A landscape with many valleys, sampled at points; each row gives a point and its height.
From any point a ball rolls to the lowest of the 2 points nearest to it. It stops when none of these is lower. Distance is the straight distance between rows; heights are no part of it.
bibev (h 584): [140  94 108  97  99  98 139 160  82 104 181 125 118 152 120 109 143 130
 149  95 171 132  97  95 227 171  95 183]
kise (h 518): [151 107  61 121 140 166  91 126 172  54 151 171 113 121 149 157 111 154
 102 151  81 149 106 141 124 147 154 118]
gepad (h 395): [189 127  56 106  61  74 174  88 135 145 145 128 100  90 143 124 115 150
  87  93 100  99 121 138 116 148 161 122]
kovaz (h 553): [140 140 100 100 136 169 145 153 111  82 166 131 112 122  70 141 150 194
 125 123 117  76 139  86 134 114  88 158]
sen (h 354): [132 139 171 127 138 104 125 106 117 184  93 125 140 101 112 102 113 116
 109 107 113 139 115 126  93 123 144 102]
Zolem (h 514): [115 126 114 105 120 155 160 151 131  84 173 140  91 134 115 132 148 149
 118 120 135  89 141 104 141 142  59 164]
Vuv (h 635): [148 197 119 126 165 142 117 133 100 130 122 127 177 119  67 114 130 180
 161 181 112  84 167  75 120  82 161 131]
fasov (h 526): [133  90  70 111  78 104 134 122 136 108 166 152 111 146 211 144 110 127
 131 140 115 170  86 148 165 165 161 143]
dipo (h 659): [113 107 113 142 128 160 138 177 158  25 157 109  95 177 147 157 166 104
 136 120 166 122 151 127 145 117  93 145]
sis (h 500): [159 156  69 159 113 157 144  62 155 152  95 129 131 105 128 130 132 152
 118 137 115 110 180 164  55  98 113 103]
rir (h 415): [167 135 155 159 107 107 140  96 123 186  90 113 131 106 100 119 138  97
 102  99 105 145 139 151  60  86 156  91]
pok (h 360): [106 175 151 154 185 192  94 175 108  87 145 122 169 139  40 121 154 149
 153 165 135 111 168  96 106 114 105 111]
num (h 528): [166 120  92 126 107  92 149 136 125 107 162 122 123 142 123 131 143 132
 141 139 118 111 129 101 127 100 157 149]
Rupaf (h 458): [125 104 142 108  90 103 166 121 115 153 145 136 105 140 176 132 135 102
 114 124 128 151  98 132 131 143 105 143]
vinud (h 127): [126 161 120 164 149 120 126  93 155 184  63 119 157 127 145 144 125 109
 182 180 115 101 178 162  86  95 167  92]
rol (h 287): [124 166 157 129 149 170  93 129 111 157 101 120 157  80  37 115 119 184
 103 120 114  73 151 120 130 126 129 127]
fuz (h 439): [148  81 138  98 132 117 144 163  98  71 171 141  97 136 100 144 110 133
  92  49 157 133  99  99 192 141 100 160]
gavi (h 177): [ 64 154 204 141 158 167  84 118 146 162  72 132 149  89  95 116 109 127
  88 116 144 108 139 163 121 160  92 108]
paten (h 419): [115 157 130 162 161 175 117 160 134  85 149 124 138 166  90 128 170 131
 165 154 131 127 160 105  90  92 112 111]
Giru (h 269): [ 90 150 180 146 158 183  96 117 140 135 117 136 122  93  97 123 119 156
  70 124 120 134 126 135  85 132  98 107]
miza (h 679): [123  94 142 148 117 121 136 182 126  62 158  98 110 181 128 130 176  92
 148 111 175 143 133 121 152 116 117 150]
paro (h 508): [121 127 163 169 165 150  89 132 149 125  94 125 148 163 101 133 149  78
 131 143 120 167 138 146  73 102 138  85]
fub (h 593): [153 143 145 146 155 162  99 101 136 121  99 135 140  98 114 128 126 147
 103 139  95 154 124 129  59  76 171  89]
mivi (h 379): [ 90 138 186  97 121 114 177 148  98 182 140 134 115 150 180 137 149 110
 178 176 147 158 102  84 142  93  85 162]
riz (h 603): [140 105 140 123 128 120 164 159 147  50 150 130 105 169 184 164 126 109
 115 126 133 149 131 127 138  84 142 151]
Nebur (h 291): [ 84 151 204 125 199 126 109 152 113 164 116 128 160 163 125 116 122  89
 164 185 132 162 120  80 131 108 133 131]
tev (h 469): [106 132 157 111 188 115  81 127 117 176  81 146 164 110 162 127  71 112
 141 139 129 140 125 138 175 175 159 133]
Fup (h 341): [ 62 150 204 104 168 127 145 156  92 183 130 128 139 157 150 123 140 123
 178 190 144 142 124  68 131  99  90 156]
kobov (h 497): [121  80 141 164  85  95 161 107 153 153 122 120 103 162 178 131 150  64
 111 131 129 158 119 184  81  94 135  85]
Bim (h 295): [134 152 170 148 172 163 103 157  85 101 141 113 157 140  24 121 164 144
 123 128 144 120 147  82  99  88 105 120]
zof (h 234): [104 148 156 154 133 107 140  95 148 209  56 111 156 120 146 130 120  91
 152 147 113 128 161 167  90 123 135  91]
vigi (h 380): [144 121 125 110  62  57 185  90 107 208 136 111 111 110 171 106 110 113
 116 105 107 132 102 128 106 128 153 122]
musi (h 739): [125 144 110 140 105 143 201 128 149  76 147 105  74 162 149 133 167 109
 116 127 179  80 183 130 107  59  79 151]
magut (h 695): [ 63 185 138 118 158 166  95 104 153 147  89 144 122  43 143 119 101 216
  79 160  98  80 139 121 143 136 141 121]
bimup (h 227): [ 86 143 183 128 162 124 121 144 125 169 110 113 154 157 106 108 139 103
 151 140 135 137 141 117 125 139 107 116]
ragi (h 401): [157  72 142 124 143 131 114 146 100  87 164 139 112 122  74 118 113 120
  77  32 150 148  95 121 166 161  97 127]
bobe (h 347): [ 80 164 145 121 138 183 105 123 140 135 123 145 122  89  73 115 117 201
  89 124 112  95 136 117 114 143  88 132]
bora (h 558): [137  92  86 102 137 134 118 135 147  81 161 163 106 129 178 155 108 135
 111 142  93 159  96 126 152 154 157 142]
veme (h 266): [135 161  85 151 157 132 123 107 150 144 117 122 153 148 133 124 143 119
 180 177 113 105 174 131  87  80 163 101]
Fotu (h 274): [184  99 108 142  70 114 147 133 126  77 151 116 109 119  94 137 141 119
  68  68 128 120 124 145 114 132 114 121]
dogul (h 418): [138 108 134 121  48  66 189 112 109 194 141 108 103 148 170 107 135  95
 138 130 137 139 109 134 122 104 134 139]
Leg (h 545): [102 126 151  95 146 136 116 135  93 174 144 139 141 118 107 103 102 122
 122  84 157 130  92 119 197 205  77 151]
sase (h 631): [153 149 139 146 155 186  67 104 127 115  80 125 155  83  64 139 120 162
  77 117 106 127 131 143  90 113 164 107]
Zavul (h 361): [183  89  95 120  55  84 161 145 131  56 160 112  96 134 120 131 119 127
  86  64 141 105 118 143 174 136 128 156]
mapen (h 519): [143 106 121 151 115  73 118 130 117 146 129 112 136 167 144 102 133  88
 154 124 142 173  94 131 154 133 175 119]
bil (h 351): [140 106 143 123 148 129 106 144 107 126 144 134 132 127  91 115 123 115
 108  83 135 142 101 114 144 150 108 120]
Gar (h 575): [167 147  77 167 118 138  83 119 143 117 102 110 169 114  84 130 146 129
 159 122 130 106 171 148 130 162 151  97]
Sud (h 278): [159 116  83 156  48  90 160 122 130 108 146  94 105 140 113  97 169  98
 141 104 164 111 135 157 104 115 139 119]
bofu (h 158): [154  88 123 159  85 109 148 134 129 110 142 110 120 148  93 121 168  83
 114  79 153 139 129 151 110 135 107 110]
guv (h 596): [133 180  76 110 153 165 127 145 117 100 152 125 149 123  50 120 138 198
 159 163 109  66 161  83 135 107 126 140]
ful (h 564): [103 129 120  96 101 152 142 120 145 144 142 144 115 104 136 128 122 151
 103 117 117 121 107 136 133 193  71 141]
rori (h 436): [135 153  75 120 178 139  98 123 167 102 115 159 151 118 153 147 110 166
 160 196  83 120 143 114 129 124 188 123]
dotu (h 375): [152 133  72 154  74 100 160  82 150 165 115 101 123 127 117 109 151 111
 150 120 130 108 158 162 100 129 145 104]
tobo (h 537): [ 98 120 106  99  92 154 143 132 147 127 160 156 120 130 179 140 136 132
 142 151 127 130 113 134 165 200  70 166]
piga (h 472): [128 139 132 180 137 173  96 139 139  98 128 125 147 160  82 131 170  92
 137 134 136 144 153 145  78 121 110  84]
Vaf (h 507): [114  97 119 106  91 135 140 163 128  89 170 141 103 157 179 143 150 116
 147 131 160 156 113 128 186 170  87 176]
reti (h 467): [164 117  93 130 141 147  83 119 157  92 131 154 136 119 112 144 117 138
 116 132  82 145 119 129 120 136 180  99]
tuk (h 446): [147 157  50 171  98 130 151  65 159 174  97 116 139 117 138 119 137 130
 163 146 141  90 202 163  80 102 129  98]
veb (h 416): [165  75  74 109  68  89 146 163 123  43 175 125  99 157 142 135 119 137
 123 101 154 128 105 131 212 150 147 174]
Muved (h 195): [140 163 161 119 162 153 101 140  93 132 126 117 148 101  29 120 129 178
 103 115 133  93 124  77 119  97 117 128]
Nisa (h 524): [ 83 122 162  88 166 148  93 120 101 149 130 143 130  87 134 104  87 147
  90  95 129 138  86 122 183 186 104 132]
Sukif (h 644): [ 99 159  96  79 159 161 126 115 146 129 139 165 123 110 197 152 107 186
 153 224  93 127 117 107 131 130 137 156]
Dip (h 591): [126 138  96 100 118 136 126  99 163 158 107 139 131  84 150 143  98 176
 118 131  96 100 136 151 144 194 107 130]
Meros (h 462): [138 116 142 146 102  92 174  88 133 195 108 113 105 129 151 122 128  88
 113 126 107 152 125 157  59  70 152  74]
Duge (h 250): [158 127 110  89 111  67 137 111  89 176 121 118 135  88 123 101  76 149
 117  77 108 128  92 111 177 176 154 127]
Lema (h 490): [120 109 158 149 125  87 122 141 101 175 145 113 143 184 132 105 141  64
 169 115 179 184 101 134 162 138 135 124]
siki (h 498): [ 83 120 147  95 170 144  87 132 133 147 118 154 136 107 177 128  87 140
 112 145 116 158  84 134 163 175 128 132]
gube (h 494): [141 157 101 115 160 123  84 127 140 139 106 137 173 107 104 131 108 165
 156 160  94  94 145 113 146 137 178 127]
gota (h 66): [ 66 158 184 156 149 156 105 102 149 177  36 137 145  65 130 130  98 147
 104 141 111 106 160 178  93 135 120 111]
mazu (h 597): [139 106 130  95 101  84 162 169 103  89 173 113 120 165 131 133 158 122
 160 103 164 125 122  71 196 122 116 179]
voro (h 443): [ 99  96 217 124  88  89 187 145  87 157 134 115  95 162 208 149 127  77
 153 120 183 200  96 112 156  76 105 165]
mafo (h 568): [144 109 140 105 136  86 159 157  97 107 170 117 113 142 140 133 130 140
 141 121 128 141 109  78 150 104 147 161]
lefo (h 470): [178 130  64  92 107  98 148 109 119 125 149 141 121  99 128 121 119 166
 120 121  87 102 121 102 135 119 168 139]
gog (h 543): [124 109 173 144 187 148 101 142 140 102 120 147 115 153 139 133 129 108
 115 150 111 171 110 123  86  86 147 107]
vedeg (h 563): [104 120 137  87 108 126 135 152  83 160 165 134 134 138 124 106 138 125
 158 101 168 127  99  94 211 201  53 172]
fuv (h 551): [174 144 106 160 128 165 118  62 149 137  88 140 142 101 122 146 127 139
  97 131 103 140 148 163  39  76 156  91]
Kun (h 438): [100 118 181 143 199 115  63 134 111 154  60 134 180  84 129 136  87  99
 137 125 142 108 138 157 149 142 168 127]
fiba (h 408): [151 119 133 109 167 134  78 128 126 124 125 137 136 115 118 116 104 144
  95 103 109 149 100 114 135 141 163 104]
debe (h 371): [115 176  68 131 168 145 117 116 165 138 120 139 158 142 159 140 129 146
 184 213 104 114 167 122 125 125 160 135]
ruped (h 417): [ 97 118 211  90  87 109 209 141 102 160 144 124  83 141 198 155 130 105
 137 131 158 146 106 104 134  77  79 175]
Kuvas (h 529): [123  73 111 169  78 114 144 114 170  80 137 114  92 180 174 127 147  66
 108 129 157 169 122 187  96 128 131 109]
fipan (h 565): [156  70  88 169 108 124 112 123 170  47 149 135 109 169 158 147 135  91
  98 133 127 171 120 180 110 112 171 106]
larim (h 474): [127  92 144 109 109 127 152 163 134  64 176 133  94 146 136 151 141 122
 104  84 148 126 116 129 173 155  75 165]
dolef (h 468): [ 94  98 190 140 102  85 160 139  96 184 136 122 113 172 164 112 142  65
 159 125 175 187  90 130 150 115  98 124]
Remo (h 175): [130 152 153  86 133  78 118 111  78 194 106 105 142  65 104  87  84 150
 117  78 127  94 107 106 167 165 130 133]
Dabu (h 404): [107 136 170 166 192 140  62 142 111 142  66 134 193 100  68 137 101 107
 131 111 148  90 161 155 133 161 137 119]
dibim (h 536): [157 130  89 143 147 121  73 124 137 136  73 135 173  99  94 149  98 140
 163 131 105  87 163 153 149 177 156 115]
tig (h 174): [ 74 151 161 148 149 154 139  94 154 195  57 127 145 110 154 135 117 128
 137 171 115 117 154 167  89 136 106 113]
kotu (h 634): [134 111 123 144 140 168 136 158 166  27 156 134 105 174 153 166 155 113
 116 144 145 125 147 139 103  79 118 141]
gisi (h 574): [112  99 158 127 153 135 140 138 141 100 146 147 101 158 179 144 126 116
 114 145 102 162 118 122 105 104 124 141]
dok (h 491): [122 100 132 101 101 115 154 130 118 131 149 152 101 122 226 136  96 111
 116 121 118 195  77 140 151 143 132 144]
ked (h 358): [141 137 149 136 151 132  70 125 108 152  81 117 174  85  49 126 102 137
 113  86 127  92 146 142 133 161 130 109]
mureg (h 550): [158  92  95 150 114  99 110 125 150 106 140 135 126 166 146 121 135  92
 135 124 127 178 102 151 130 129 189 106]
Pava (h 323): [170 121  92  98  78  65 156  93 110 169 133 127 118 103 159 112  95 136
 114  83  95 146  93 129 129 156 172 114]
bama (h 674): [161 190  97 120 154  95 150 126 107 154 140 112 154 137 108 101 139 152
 204 180 113  81 161  77 116  69 173 141]
zin (h 288): [120 134 182 123 144 106 140 135 105 172 137 121 127 138 108  99 120 107
 129 116 132 147 108 100 123 130  99 126]
zever (h 719): [117 132 101 170  90 150 176 150 142  86 140  86  79 163 120 119 193  96
 136 110 188  90 179 164  95  74  85 126]
dil (h 699): [114 113 116 163  84 124 164 179 128  76 148  70  84 175 123 114 190  95
 163 111 196 106 142 137 120  99 109 139]
fevuf (h 618): [106 146  78  87 127 147 122  99 165 131 124 156 128 110 197 158 108 161
 148 179  96 124 118 135 151 185 132 143]
Nanev (h 615): [159 143 104 148 132 186  78 108 133  94  98 126 166 106  62 156 133 147
 112 114 109 112 152 152 102 142 138 101]
Mude (h 671): [ 89 169 119  98 160 161 116 113 146 133 130 151 106  79 169 131 100 218
 100 182  83 107 111 115 114 129 136 139]

For each start below, name the point where the ball stops.
sase | bofu
zever | Muved
musi | Muved
bibev | Muved
Lema | bimup
Kuvas | bimup

Call two points neighbours if one is among the 2 nearest of the other. Go from one point of each pair to the other, from neighbour to neighbour, staying as low as possible. Name the highest point that can't be avoided.
vinud and bofu | bibev
Muved and vinud | bobe
gota and vinud | zof
